Each row is a point on a landscape with many valleys, with its height.
A ball rolls from a point to the lowest of its 2 nearest points, and stops where none of them is lower. Distance is the straight distance between rows; heights are no part of it.
<1246> height 79.2: [-20 -28   3   9 -19   3  13 -11   9  -4 -24 -13   7  28   7   1  -1 -32
  -6   5  -1   9 -29  -1  -1  -7 -16]
<1828> height 21.5: [-16  18   0 -22 -22 -12 -12  23  12  40   8  -3  35  13  -8   8   0  15
  -5  10  -3  16  24   2   4 -40 -29]
<635> height 9.3: [-36  -8   0  27 -14   7  -7  19  13 -11  -2   3  -2  15  10  -5   8  -5
 -13  -1  -7 -32 -31  14  16   1 -28]
<308> height 47.2: [ 20 -22  12 -29 -20   7  -8 -16  -2  54  23 -15 -10  -9   6  17 -24  44
 -16  16   5  -6  34  -1   5  -6  14]
<1180> height 62.9: [ 10   7  -6 -44  -7   0  16  20 -10   1 -13 -22   8   3   4  14  15 -18
  10 -13  -7  10 -18  -7   8   2 -11]
<1167> height 62.5: [  6  -3 -10 -19  24   1   0 -25 -18 -11  -9   3   1 -19 -14  12 -27  31
  27  11  23  35  24  -9 -26 -16   8]
<398> height 58.7: [ -1  14 -13 -39   1  -6  13   3 -18  18 -20 -14  31  -2 -17   3   1  12
  12  10   4  36  36   0 -21 -32 -21]
<1133> height 52.5: [ -4  38   2  -2 -11  10  19 -12  -2  26   7 -10   2   9  11 -23  10  12
   5 -18  -5 -13   7   7 -14 -22  -5]
<99> height 31.8: [ 30  15 -19  23  20  21   3 -16   5 -28  -3 -10   1 -15  11 -21  14  -5
  -2 -20   8  16  12   4  -7  20  -2]
<323> height 17.2: [-25  29  -3  -1  -8   4   4  -9  30  19   8  33  23  -6   3   7   2   5
  21   7  -1   3  19   9   4 -22 -26]
<944> height 36.3: [ -5  -8   7 -15   2  24  39   6 -24  15 -25  -6  -3 -11 -10 -11   0   5
  19 -18  -2  -6   7  18   5 -12  17]
<326> height 35.0: [ 26  17 -14  20   3   9 -21 -33  22   2   6 -11 -17  -3  12 -17   2   2
  -4  10   5  -3  18  -4  14  10  -2]
<1033> height 66.6: [ 33  25  -7 -40   5  12  12  -1  -1   0  13  -7   5 -12  13   2   9   1
  16 -26  -1  11   3 -12  -4   7   4]
<10> height 30.9: [ 19  34  -4  13  -8   5  -6   5  20 -12  27  -9  10   3  14  -8  18  -7
  -6 -26   5   6  -4  -8 -23   6  -1]
<1077> height 60.2: [-15  19 -11 -26  21 -26 -25 -14   8   2   4  23  14  -8  -2  20 -26  29
  16  25   2  33  31 -24 -18 -11  -4]
<52> height 37.2: [ 25  14 -16 -14  37   3 -10  15 -25  -2  -5   1 -30 -32  -3 -16   3   3
  -3  -5 -11 -18  28   3  27  14  23]
<1149> height 42.7: [  9 -24  -8  -4 -13  10   3   5   0   7 -26 -36  -2  25   1 -13   9 -20
 -21  -3  14   1 -11   2  24   8   3]
<1139> height 61.9: [  1 -17 -12 -13  26  -7 -19 -25 -17 -22 -11   8  -8 -17  -9  24 -32  25
  26  31  20  38  17  -9 -10  -4   9]
<523> height 46.9: [ 10  -3 -18 -14 -15  14   8  22   1   9 -30 -41   3  14  -2 -12  13 -21
  -6  -5   7  -1  -6   9  30  -5 -15]
<424> height 50.1: [-12 -15   4  25  15 -10  15  12  -9 -35   6  21  -6   3   9 -12   1 -13
   2  -5 -11 -19 -36  12 -16  26   2]
<380> height 51.2: [-11   2 -15  -3  -7  -1   0   0   6  13 -37 -12  -5  15   2  -4   4 -22
   6  15 -12  -7 -12   8  34 -19 -32]
<778> height 58.8: [ -2 -11  11  -5  -2   8  11 -29 -23   9  -7  10 -19 -22  -9  11 -34  18
  35  21   2  -5  18   6 -11 -13  47]
<1342> height 69.9: [  0  -4  -8 -19  22 -26   2  -4 -17 -21  -5   9  -6  -4  -9   1  -1  -6
   2   6 -14  16  -5 -18 -10  14  10]
<336> height 38.8: [-10  -7  10   3  -7  24  16  10 -23  34 -11  -7  -8  -1 -22 -27  -2  15
  -9   3   7 -19  27  31  11 -24  12]
<38> height 20.8: [-11  13  -7  -7  -1   6  -8  13  29   9  -2  23  18 -12  -7  13   2  -1
   0   7   7   4  17   4  22 -14 -28]
<1476> height 13.7: [ -9  -5 -11  34  18  -9   4   8  -7 -28 -17   3   4   1  -4 -19  14 -14
 -20   3 -11  11  -2  14 -15  10  -3]
<1063> height 57.7: [ -2  -3   9  29  -4  -9 -12 -51  16  -2  12   7   4  15  -1   0 -21   7
  13  23  13  20   7 -18 -30   0   4]
<737> height 37.4: [ 13  -1  -4  -9   7  -9 -35 -15  13  11  14   0 -16  -4   0   2  -8   9
 -19  15   3 -10  18  -8  26  12   4]
<815> height 40.8: [-39   1   9  16  -7  14  22   6 -22  22 -24   0 -17   4 -13 -28  -7   5
  16  -5 -15 -32  -2  27   6 -26   2]
<621> height 61.3: [-12 -16 -11 -20  11 -17 -19 -27  -9  -3 -18   7   5  -8  -7  33 -39  16
  30  41  15  36  15 -17  -7 -13  -1]
<1456> height 49.9: [  6  18 -27  -7  -8   5  -6  21  -2   2 -36 -24  -2  15  15 -10   7 -27
   4   6 -16  -4  -1   7  30 -15 -34]
<1384> height 58.0: [  5 -27  24  -8  -4  16   2 -38 -18   8   3  11 -15 -26   1  22 -29  21
  38  20  10 -11  -3   0 -14  -7  44]
<1199> height 70.8: [ 15  13   6  -5  21 -15   3   9 -11 -24  16   4  -7  -9  -1  -7  15   1
  -6 -15  -7   8  -4 -10 -22  19  15]
<955> height 16.1: [  7 -33  24   8   7  13   9 -14   1 -10  17  15 -22  -1  -5  -5  -7   1
   3 -12   8 -27 -13   1   2  27  34]
<677> height 46.1: [-31 -22  30  16 -11  -5  16  23 -17 -18   1  16   8   6 -19   8  -7  -2
   5  -2   5 -17 -22  15 -28 -14  19]
<1747> height 13.0: [  5  49  -3  19   6 -43 -38  22  -2 -14  17   5  11  -2  17 -10  15  -3
  -8  10 -26   6   7 -15 -12   2  -8]
<1324> height 56.8: [ -4 -20  12   1 -25  21   6  -7   4  37  -8 -12   7  -2 -17   6  -9  11
  -1  16  14  -2  27  18  14 -19  -9]
<1659> height 21.6: [-24 -16  26   5 -23 -19  -9   0   8   8  14  17  12  22 -17  23 -12   2
  -8  19   4   1 -10  -6 -16 -16   3]
<1393> height 3.6: [ -4   5  19  -3   6 -23 -10   1   3  -4  41  28   0   3 -10  10  -6  12
  -5   5  -3  -7  -8  -7 -18  15  16]
<641> height 75.8: [  9   0 -11   4   2  18  22  -8   8 -15 -14 -21   0  11  20 -13  13 -19
   3 -16  -1   3 -25  -1 -10  18   2]
<906> height 21.0: [  1 -31  25  19 -14  19  14 -36  14  -3  19  11  -2   5  -1   0 -11   6
   4 -10  16 -12  -8   1 -11  16  22]
<235> height 66.4: [-11   4  -1 -25   1 -37 -11  24   6  -4  -2   8  20  19  -5  19   2 -14
  -3  15 -13  26 -14 -21 -10  -7 -19]
<120> height 34.3: [  4  -7 -16  11  23   4 -13  -3  -6  -5 -13   6 -23 -17 -13  -7   1  -6
  -6  20  -5 -11  17  10  34  13   0]
<1284> height 54.4: [ 12   8  -2  13  -8  15   5  -4  27 -10  26  10  -5   6  20   1  11 -10
   8 -18  -1 -25 -24   2   1  21  -1]
<823> height 24.8: [-15 -12  17   3  -2  15   9  28  -9  -3   4  -6 -18   0  -2 -12  12  10
 -10 -28   1 -38 -26  13  14  12  23]
<420> height 48.3: [  0 -17   6 -22 -25   5 -21  14  18  34   9  -4   6   4  -2  26  -1   9
 -12  13   3  -8   0   5  49  -6 -17]
<1759> height 10.6: [  9  26  -1  22  27 -18 -33  12   8 -10  20  30   3 -27   3   1   6  12
  -2  13 -15  -3  17   2  13  18   1]
<1382> height 36.7: [ 14   1   4  -5  25  -1  -5   3 -13  -3  13   8 -36 -16   2 -12  -2   6
  -5   4 -13 -27   2   2  16  22  26]
<358> height 58.2: [ -1 -24  12 -17  -3  -6  -6 -28   1   6   2   9  -1  -4  -7  27 -20  14
  12  17  10   5   0 -12   0   1   9]
<1396> height 52.9: [-10  -3 -14   4  -5  -4   1 -15   9   7 -33  -3  -4  20  -7   3  -6 -19
   7  27  -8  13   4  -1  12 -16 -26]
<226> height 21.8: [  2 -25   0  13  -3 -17 -28  -5  15 -11  -4  -6  13  14 -12   7   5 -12
 -31  25  10  18   0 -13   8  10 -10]
<1536> height 33.1: [ 22  20 -20  38  16  19 -12 -15  26 -26  -6  -4  15 -17  13 -11  13  -1
  -1  -7  13  27  21   7  -2  11 -27]
<448> height 62.8: [-18   0   3 -10   2 -20  18  15 -24 -11 -17   2  14   1 -20   2  -1 -12
  -4   7   0  20   2   7 -32 -26  -1]
<454> height 21.3: [ 29   9   6 -48  27   1 -15  14  -9  -2  28   8  -2 -32  -2  23  -3  25
  -6 -24   8  13  20  -7  -4  11  10]
<220> height 54.7: [ -4  -6  -5   0  -2  -2  -1 -22  11   2 -12 -10   5   5  -9   8  -7  -6
   4  14   8  21   8  -4   0  -4 -16]
<812> height 27.9: [-11  19  -5  17  -3 -19 -20  21  14   6  15   0   9  13  -4  -7  14   1
 -24   4  -5   5   5  -5  -2  -9 -12]
<1708> height 24.5: [  7 -24  19  22  -7   6  -7 -42  22  -7  31   7  11   7   3   4  -8  10
 -13  -7  28   1  -5 -11 -20  20  18]
<1120> height 83.3: [ -3 -32  15   3 -18   2  25 -29  -4   4 -12  -7  -2  29   9  -1 -16 -21
  16  -4  -1  -7 -39  -9 -20   9  21]
<1036> height 11.5: [ 11  33  -4  27  22 -36 -44  11  13  -9  17  21   6  -9  15  -1   0  10
  -9  25 -21  11  14 -14   1  20   2]
<1057> height 44.0: [ 13 -23   6 -30 -22  15  15  -5 -10  53   5 -15  -3  -8   7   8 -17  29
   0   8  -7  -1  20   1  16  -8   6]
<1054> height 48.7: [-26 -15   9   7   3  -1  30  21 -16 -28  -1  22  -3   4  -2  -6   2 -10
   5 -17  -9 -15 -34  13 -34   3   6]
<263> height 56.1: [ -1   3   4 -17 -18   0  11 -35  -1  16   1  -9  16  -3   2  17 -19  18
  18   9   7  30  14 -12 -38 -25   6]
<866> height 56.0: [  5 -32  10  -5  -2  20  -6 -35  -9  -5  -5   6  -7 -18  -9  26 -33  19
  21  17  24   6   8  -5   0   1  18]
<1288> height 13.5: [-37  -9   3  32 -15  15   9  15  13  -2  -7   3   4  11  -7  -6   7  -7
  -9  -6   5 -17 -12  21   9 -13 -25]
<1032> height 27.4: [ 22 -25 -10   3  -2  -6 -37   6  16 -15  -1 -19  13  -1   1   9   8 -11
 -28   9  15  10   2 -14  29  19  -9]
<480> height 74.3: [ -2 -14   6   4 -12  23  37  -8   9 -13   0  -7   5   9  10 -10   9 -16
  -3 -29  10  11 -23   7 -33   7   3]
<258> height 38.6: [ 15  14   1 -33   8 -15  -2  21 -25  14  12 -13 -15  -1  10   0   8   1
  -7 -13 -12 -14 -11 -14   7   3  20]
<1799> height 28.6: [ 42   2 -23   8   2  12 -18  17  -1 -26 -21 -24  -8 -24  10   8   4 -24
   1 -19  -1   4   6  -6  34  36  -2]
<996> height 81.0: [-11 -31  16   9 -24 -18   8 -22   8  -6  -4   4   9  41  12   5  -9 -24
   4  12  -1  -8 -39 -14  -6   5  -6]
<725> height 42.6: [-29   8   5  39   3   3  18  -6  -8  -5  -2  23 -14   1  -5 -18  -4  -1
   7   3  -6 -24   0  21 -25 -15   9]
<1328> height 61.2: [-17  -9   8   9  -3 -18   8  -5 -21  -1 -15   5  -6  12 -20  -1 -13 -13
   1  22  -3  11   4  -2 -27 -22  17]
<890> height 73.1: [  1  -5  -1   8   0   5  20   3   5 -30   5 -13  16  11   9 -10  22 -15
 -17 -23   7  21 -21   2 -46  10   4]
<921> height 63.1: [  4  13 -14 -19  15   1  13 -43 -16  -7 -12   9  -4 -13  -1   5 -26  17
  42   9   8  30  12  -9 -29 -10   3]
<603> height 68.5: [  0  -8 -17 -27  21 -29  -6  12  -6 -20 -11  12  15  -6  -7  23   1 -15
  11  12 -13  29 -13 -22  -3  12 -13]
<1827> height 70.0: [-29 -18  -3 -17  -5 -16  12  33 -14 -14 -21 -16  14  16  -8   3  15 -17
 -13  -4  -7   8 -32   1  -8 -11 -15]
<555> height 20.4: [-12 -27  18  10   6   7  10   8  -9  -4  10   4 -21  10  -6 -16  -1  -3
  -9 -16   0 -32 -27   4   5  24  38]
<1068> height 86.8: [-25 -24   6   4  -2  21  43   5 -10  -4 -27  -2 -14  11   1 -15  -4 -11
  10 -27  -4 -10 -26  18 -16   7  31]
<646> height 55.9: [ -1   4   7  19 -14   6   4 -19  40  -8  30  11  11  17  19   3   5  -6
   7 -13   4 -10 -21  -6 -15  15  -5]
<1400> height 34.9: [  9  13  -7  35  16   7 -21  14  -4  -9  -7   7 -23 -20   2 -12   8  -6
 -14   7 -13 -33  16  19  44  12   4]
<196> height 57.5: [ -9  19  -3 -26 -14  -5  20 -17 -10  21  -8   0  28  -2  -5   8  -9  13
  23   3  -4  36  28  -6 -31 -36 -14]
<924> height 24.1: [ 11  14 -19  -7   3  18 -14  -1  26   2  -5   4  15 -14  -4   5   9  -1
   3  -1  11  10  26   7  19  -9 -29]
<1737> height 54.9: [ 10  -3   0 -24   6  23  23  16   6 -18  -6   7  16 -24  -4  13  19  -2
   2 -35   9  10  -7   8   1   0 -11]
<108> height 33.0: [ -9  -6   6  -9  -8  19  38  22 -19   7 -11 -17   0   1  -4 -25  12   3
  -2 -37   6  -8  -4  24 -12  -7  17]
<1620> height 22.6: [-27 -11  11  35 -12 -18  -5  -1  17 -17   0  22  28  21 -12  12  -1 -17
  -9  18   6  17  -8  -1 -23  -7 -13]
<970> height 51.4: [ 26 -22  17 -15   7  23   3 -37  -3   9  25  -4 -11 -19   1  11 -23  46
   1 -18  33  19  17  -7  -8   5  19]
<511> height 18.4: [ 12  14  -9 -29 -12  11 -10   4  -3  59   4  -7   9   9   9  -2 -11  20
   0  24 -13 -13  30   9  30 -26 -28]
<462> height 71.8: [-14   0   3   0  -5 -19  11  29  -7 -22   2 -12  15  17   2  -1  15 -13
 -19 -19   1  11 -29  -3 -31   5  -6]
<1216> height 34.2: [ 18  16 -15  44   2  10 -15 -16  28  -9  -5  -7   3  -6  11  -9  12  -8
  -6   7   3   9  13   5  14  14 -14]
<1007> height 53.4: [ -1  17  -4 -11  -2   4  25 -12  -5  22  -4  -5   7   1   0 -12   6   2
  11  -6  -3   6  15   6 -14 -15  -5]
<798> height 32.4: [ 23  -9 -17  -9  16   0 -38  20   8 -12  -5 -15  13 -20 -12  17   5   0
 -20   6  16  18  25  -6  24  15 -14]
<152> height 26.8: [-14  -9   6 -32 -25  -2  12   5 -10  37  -4   0  -6   3   2  15  -7  12
   7   9 -16 -12  -8  -2  31 -18  -7]
<827> height 34.0: [-11 -10  12 -27 -23  10  15  18  -3  20   8  -1  -5  -3   3  15   4   6
  11 -13  -8 -16 -26   3  28  -2  -4]
<403> height 52.7: [ -4  12 -14  -2   4  -7   9  10 -11  -7 -14   0 -15   2  15  -1   5 -24
   7   2 -24 -17 -29  -4  16  10 -10]
<290> height 9.6: [ -9  39   1  30  14 -22 -23   4   7   3  27  31 -10  -5   3  -6   8  13
  -5  11 -19 -19  15   0   6  -1  -4]
<721> height 36.8: [  7   8   3 -11   6   0  -7   4 -16  37   3 -16 -29  -2 -10 -25  -7  14
 -23   5  -5 -24  21   9  17  -3  22]
<1558> height 42.0: [ 17  26  -2  -4 -16   2 -15  46 -11  -7  12 -25  -1   4  10  -3  15  -8
 -11 -42   2 -14 -11  -9   2   3  -4]
<1680> height 55.7: [ -7   0  -3 -26   4 -35 -10   1 -14   7 -13   6 -11  13   5  10  -9 -15
   7  24 -21   4 -22 -22   8  -4  -9]
<1566> height 30.3: [ 22  -4  -1  24  19  20   6 -24  15 -31   4  12  -2 -22   3  -6   8   3
   3 -18   7  10   2   4 -13  22  -1]
<852> height 65.1: [ 15  13  -2 -17   3   8  24 -21  13  -9  15   5   4  -9  14  10   2   5
  25 -23   3  12 -11 -11 -22  13  -3]
<607> height 30.0: [-12  13   4  27  -6 -26 -15  14   1  -7   5 -10   3  29   5 -21  16 -12
 -25  10 -14   1 -17  -5  -9  -7 -11]
<1469> height 26.9: [ 11   2 -15 -11  13  24   0 -20  12  -5  -5   9   1 -24 -11   6  -5  14
  17  -5  15  13  19  11   9  -2 -18]
<668> height 54.5: [  9  12 -12 -13   2   1   3 -26   3   9  -5 -14   4   0  -7  -8  -3   4
   3  10   3  17  16  -5 -16  -8  -3]
<689> height 39.8: [-21  -8   5  16  -9  10  17   3 -23  32 -29 -20 -15  14 -18 -32  -9   9
   0   3   0 -12  11  23   2 -28  24]
<963> height 58.4: [  4 -10   0  23  13 -15  -6 -42   6 -26  10  10   5   5  -3  -1 -17  13
  15  15  17  32   1 -16 -37   9   6]
<175> height 41.2: [  6   0   4 -38   4  -6  -4  33 -27  17   9 -13 -16  -7 -10   0   4  11
 -19  -1  -5 -12   2  -3  19   3  18]
<1489> height 85.2: [-11 -35  15   2 -13  11  32 -19  -7  -6 -27  -1  -3  10   2  -1 -14 -18
  21  -3   4  -3 -24   9 -15   6  32]
<556> height 46.7: [  5  27  -8  17 -35  22 -16  37   8  -5  -1 -29   4  13  17 -10  11  -5
  -4 -42   0 -26 -11   0  11  -7 -21]
<875> height 64.4: [-19   2   1 -21  -3 -27   2  13  -6   1  -9   0  25   9 -18  11   2  -5
 -11  12   1  28   7 -11 -21 -21 -12]
<1531> height 29.3: [-18   2  13  -6   2  19  18  39 -18  -2  -7 -17  -3  -3  -6 -27  23  10
 -14 -40   7 -23 -12  19   0 -10  15]
<390> height 47.1: [ 24   1   2 -24  -5  19  14  17  -4  17  -1 -23   7  -3  -7 -12  14   2
  -9 -20  11   2  14   9  12  -3  -1]
<237> height 11.8: [-11  18  -8  15  14 -13   8   4 -15 -10 -13  12   1   3   0 -18  15  -8
  -2   0 -15   1   9   3 -15  -9  -5]
<728> height 18.6: [-31 -10   6  35 -16  -4  -3   8  27  -5   1  14  17  16  -8   8   5 -11
 -15   9  11   0  -8  12  -4  -8 -20]
<231> height 51.1: [  2  39  -3   4  -8  16  17   2   4   1   9  -7 -11   4  22 -17  17  -2
   8 -28  -7 -26 -14   5  -6  -4  -1]
<808> height 31.2: [ 22 -10 -24   5   7  14  -5   9   3 -15 -20 -19 -17  -9   9  -1   8 -26
  -2  -5   2  -7  -2   1  37  29   4]
<1122> height 37.6: [ 10  -7  13   4   1  15   5  -8 -12  43   0 -10 -14  -5 -18 -25 -16  19
 -14  11   3 -12  35  17   1 -17  22]
<841> height 57.1: [  4   6   8  38  -5  -2   0 -42  27   0  15   9   0  18   8  -7  -2  -4
   2   7   2   1  -4 -10 -27   9  -1]
<130> height 33.3: [ 10 -18 -23  11  20   9  -1  -6  -6  -4 -35 -13 -21 -12  -5 -14   2 -19
  -4   9  -3  -1   7  10  28  21   0]
<1609> height 36.6: [ 12  26  -3  16  -1 -17 -19  41  -5 -36  12  -7  17  -2  17   0  20 -12
 -14 -14 -13  10 -13 -10 -11  18  -4]
<884> height 7.7: [-17   9   7  40   2 -11 -12  -3  11   0  16  21  -8   6  -2  -7   6   4
 -15  14  -5 -22   1   9   3   5  -3]
<1781> height 13.3: [-15  27 -16  36   4 -11  -2  -5   3  -5 -11  11  -4   8  12 -18   4 -18
   5   8 -26  -2 -11   5  -4 -10 -19]
<270> height 14.5: [-15  35 -12  39  -7  10   8 -28  19   4  -2  13  -8  10  20 -18   3  -9
  10   7 -18 -10   1   7  -1 -12 -17]
<81> height 14.2: [-27  -3  25   0 -13 -23   6  12   7   0  20  33  21   9 -18  22  -4  -1
   5   7  -2   2 -19  -5 -32 -12  -1]
<1797> height 35.4: [ 10  12   3  37  13  -1 -21  22 -13 -12  10   2 -31 -18   2 -23   8   4
 -20 -10 -11 -41   7  14  27  19  17]
<1220> height 63.9: [ 11   4   1 -21   5   6  23 -31  -6  -1   2   5  -6 -15   2  17  -9  13
  28  -6   2  14   3 -10 -17   4  12]
<818> height 43.9: [ 14 -11  -3 -35   9  14   1  37 -21  12 -13 -23  -5 -12 -12  -7  11   3
 -14 -10   4  -4  11   6  27   1  10]
<637> height 19.6: [ 50  16  -9  12   1  -2 -22  17   5 -40  19  -9   6 -15  23  15   4 -15
   3 -30  -7  13  -5 -20  -4  38   3]
<735> height 35.2: [  4  19   7 -21  -9 -19   1  11 -23  12   9 -17 -16  23  12  -6   3   0
  -2  -6 -21 -15 -30 -12  -4  -5   9]
<905> height 38.7: [ 22  27 -11  -3   0 -10 -22  36 -12 -18   9 -17   5  -8   8  -2  12 -13
  -9 -22  -8   4  -2 -13   1   7   4]
<15> height 52.8: [-12   6  -6  -1 -15  13   6   5   1  34 -25 -13   1  15  -5 -14   0  -1
   2  15  -5 -16   6  14  31 -35 -33]
<1038> height 51.3: [ 24   7  -5 -30   4  34  17  25   6   2  -6  -9  24 -14  -3   0  19   2
   5 -35  15   3  17  16  11 -13 -23]
<1192> height 16.9: [  1 -15  -7  26   4 -13 -12   7   4 -19 -11 -16   6  10  -7 -13  17 -17
 -29  11   9  16   2   2  -6   5  -8]
<102> height 54.2: [-12  -7  -2   8 -11   9  -2   0   7  33 -14   1  -9   5 -14  -4  -4  -4
  -9  20  -1 -19  17  15  28 -21 -18]
<550> height 38.3: [  2 -42   8   1  -6   2  -5  -1  -2   9 -15 -22  -6  12 -11 -11   6 -14
 -29   7  17  -4   3  -3  28  14  14]
<543> height 57.9: [ -3 -14   1 -24   2 -31 -16  -8   2  10   3  10   3  10  -1  23 -16   0
   3  28  -5   9  -6 -19   9   2  -5]
<780> height 40.0: [ 10 -17   9 -34 -14  24  21   2  -5  34   6  -5 -12 -19   3  14  -4  13
   8  -7  -1 -16   4   8  34   8   5]
<1678> height 59.8: [-11  11  -4 -19  23 -34 -20 -14   2 -12  14  33  14  -2  -5  22 -22  19
  20  29  -4  30   8 -25 -34   2   1]
<334> height 59.3: [-10   7   8   1   6  -5  18 -17 -32  13 -13   9 -25 -10 -11 -11 -18   2
  20  17 -12 -12  12   7 -14 -14  37]
<1500> height 13.4: [ 14  27   0   0  17  -5 -14  20  17 -21  33  25  11 -23   8  14  14   6
   4 -19  -2   0   5  -8  -4  18  -2]
<1574> height 53.0: [  8   1   2  15   3  12   1  17  11 -18  10  10 -11  -8  11   3  12  -7
   4 -20   0 -23 -19   7  14  25   1]
<1800> height 43.4: [ -5 -22   9 -20  -7  -5 -30  23  18  21  18   8  -1  -7  -7  27  -2  11
 -23  13  13 -15   7  -2  43   3  -5]
<540> height 60.1: [-17  11   7   6   3 -20  18 -10 -26   0  -9  11 -10  14 -10  -5 -16  -9
  14  12 -17  -5  -9   0 -35 -15  20]
<406> height 49.2: [ 18 -19  11 -25  -3  13  -3 -19   2  27  26 -10  -9 -15  -1  12 -23  47
 -12   1  13   5  31  -3  -5   2  22]
<298> height 14.8: [  4  20  -3 -24 -13   5 -15  15  16  44   5  -7  20   7   4  11   0  14
  -5  15  -3  -3  24   2  25 -21 -33]
<429> height 23.8: [  0   5  -1  11  -9  13  -4   6  18   4   5  -7   8   7  -7  -5  14  -6
 -20  -8   9  -2   0   8   5  -2 -11]
<1125> height 28.4: [ 13 -39   7  10   1   4 -11 -35  16 -17  11  -1  11   8   2   6  -4   2
  -6  -1  30   8  -5 -18  -4  25   7]
<1232> height 51.5: [  0  -4  -9  12  16   2  12  15 -11 -26  -6   8 -15  -3  13  -7   6 -19
   5  -4 -17 -18 -29   6  11  30  10]
<118> height 35.9: [  3  15   0  19  14  -5 -13   9 -13   9  13  -2 -30  -2  -4 -30   9   6
 -18  -5  -9 -28  13   8  16   4  22]
<1422> height 36.2: [ 19  -5  -4  -8  15   8 -11 -32   6   7   7  -4 -21  -7   1   1  -9   7
  -1   9   6  -9   9  -6  19  18  12]
<1788> height 54.1: [-17  12  -2 -23   3 -22   6  10 -24   6 -22   4 -17  20  15  -3   2 -16
  13  12 -34  -5 -29 -11  12 -13 -14]
<353> height 38.0: [ -2   5  -9 -43   2  14  31  11 -33  20 -21  -7   2 -14   1 -10   8   4
  26 -13 -11 -12  15  12  17 -11  -6]
<60> height 58.9: [  9  -5   8 -44  -4   8  36  20 -17  -1  -2  -8  10 -12   1   5  14  -2
   5 -30   3  14 -10   3  -1   0   4]
<56> height 54.0: [ -2 -31  12  -8 -24  24  -3  -1  22  29   7  -5   4   0 -10  18  -3  10
 -14   5  18 -10  10  11  33  -3  -7]
<192> height 17.3: [ 11  23   6 -29  17  -6 -15  25   5  -3  33  23   6 -24  -7  16  11  16
  -9 -19   5  -2  12  -5  -5   4   2]
<477> height 33.8: [ 13 -44   3  14   0   4 -15 -25   1  -7 -19 -14   4   6  -3  -5  -3 -15
 -20  10  25   5  -5 -11  15  27  12]
<1200> height 33.2: [ 20 -15  -5   4   9  -2  -5 -26  22 -31  12  -8  14   5   9   2   6  -6
  -2  -3  19  22 -16 -20 -17  30   1]
<1116> height 39.4: [ -8 -11  -1  -8  13  -9 -28  11  11   8  11  21  -1 -15 -16  19  -8  12
 -11  17   5  -7  15   3  24   5  -3]
<314> height 28.7: [  5   0  -9   9  21  13   6 -12   6 -20  -6  15  -3 -22 -11  -1   4  -1
   9  -8   4   5  13   7   1   2  -8]
<169> height 59.2: [ -1  -2  -6  -6  22 -28 -10 -29  -5 -24   7  17  10  -1  -5  10 -25  16
  21  18   6  40   2 -23 -40   3   9]
<1528> height 2.8: [-27 -11  16  25 -10  -6  -4   3   9  -3  13   6  -8  17   2  -8   4   1
 -17   3  -5 -25 -25   7   0  -1   7]
<551> height 16.5: [ 34  32  -2  24   5  -1 -22  20   8 -36  28  13  11 -22  26  13   7   0
  10 -28 -11   8   0 -12  -5  30  -1]
<1194> height 34.1: [ 20  49  -9  20 -13 -16 -24  18  12 -22  23  -5  19   6  29   2  17 -11
   2 -24 -12   6  -5 -18 -23   7  -9]
<1740> height 49.6: [-10  27 -12  20 -18   9  -3  14   6  -7   6 -16  -6  14  22 -17  17 -10
  -4 -23  -9 -24 -25   6  -4  -7 -10]
<620> height 28.0: [-22 -32  16  22 -12 -17 -19  -8  15  -4   8  23  18  13 -18  25 -15  -5
 -13  26  14   0   3  -7  -3  -4   1]
<1166> height 21.4: [-14   4   1 -22 -25   3   8  -1  -6  56  -1   2   1   1  10   7 -11  26
  16  21 -21 -14  11   7  31 -35 -22]
<1165> height 67.2: [-13 -23  -1 -29 -17   1  29  30 -13   2 -22 -25  10   8  -2   7  18 -23
  -7 -11  -3  13 -26   0   4  -8 -10]
<1151> height 24.7: [ 43  -4 -11  -1   7   7 -16  15   2 -35  -3 -24   0 -17  13  12   8 -21
  -7 -28   3  11  -5 -17  16  40  10]
<80> height 60.6: [ -9   5 -21 -18  13 -15 -18 -32   6   8  -9   6   1  -4   4  25 -32  23
  24  37   5  37  17 -22   6  -6 -16]
<1707> height 27.6: [ 12  12   8  17  -3   9  -2   3  13  -7  27  -3   3   6  -1 -12  19   4
 -22 -18  11  -3   1   9 -14   8   3]
<181> height 8.1: [-14  13   8  -1   7 -25  -1  13  -8  -6  19  21   8   5 -13   6   4   0
  -6   3 -11   5  -5  -6 -27  -6   6]
<1823> height 53.5: [ 15 -28  14 -17   3  30  10 -32   2  -5  12   3   0 -27  -4  21 -25  27
  22 -11  29  20  11   4  -8  -5  15]
<1124> height 15.6: [-17  42 -14  24   4   4   6 -12  19   8  -5  20  10  -1  11 -13  10  -4
  18   3  -6  -1  25  14   4 -20 -32]
<1527> height 43.7: [-29 -11  23  37   1  -2  12   8 -11 -13   5  34  -6  -2 -20   1 -10   0
   5  12  -1 -24  -4  21 -25 -13  17]
<1304> height 31.9: [ -6  17   3  12  -3 -22  -7   1 -10   1  -1 -11 -11  34  17 -22  10  -4
  -8   3 -21 -11 -34  -6  -3 -11  -2]
<604> height 41.7: [-39   4   0  24  -3  -2  15   9 -21   5 -23  11 -15   2 -19 -15  -8  -5
  10  12 -10 -20   6  18  -6 -35   5]
<846> height 77.4: [  2 -31 -12  15  -3   7  19 -28  13 -13 -29 -17   1  25  13 -14   2 -33
  -3   0  11   9 -22  -3  -6  12   1]

Where does a ball stop that starts at each point below?
<1120> => <429>
<314> => <237>
<220> => <955>
<1342> => <298>
<1788> => <1500>
<56> => <237>
<398> => <429>
<308> => <298>
<841> => <1500>
<798> => <237>
<1165> => <429>
<556> => <429>
<118> => <1500>
<1220> => <1500>
<102> => <955>
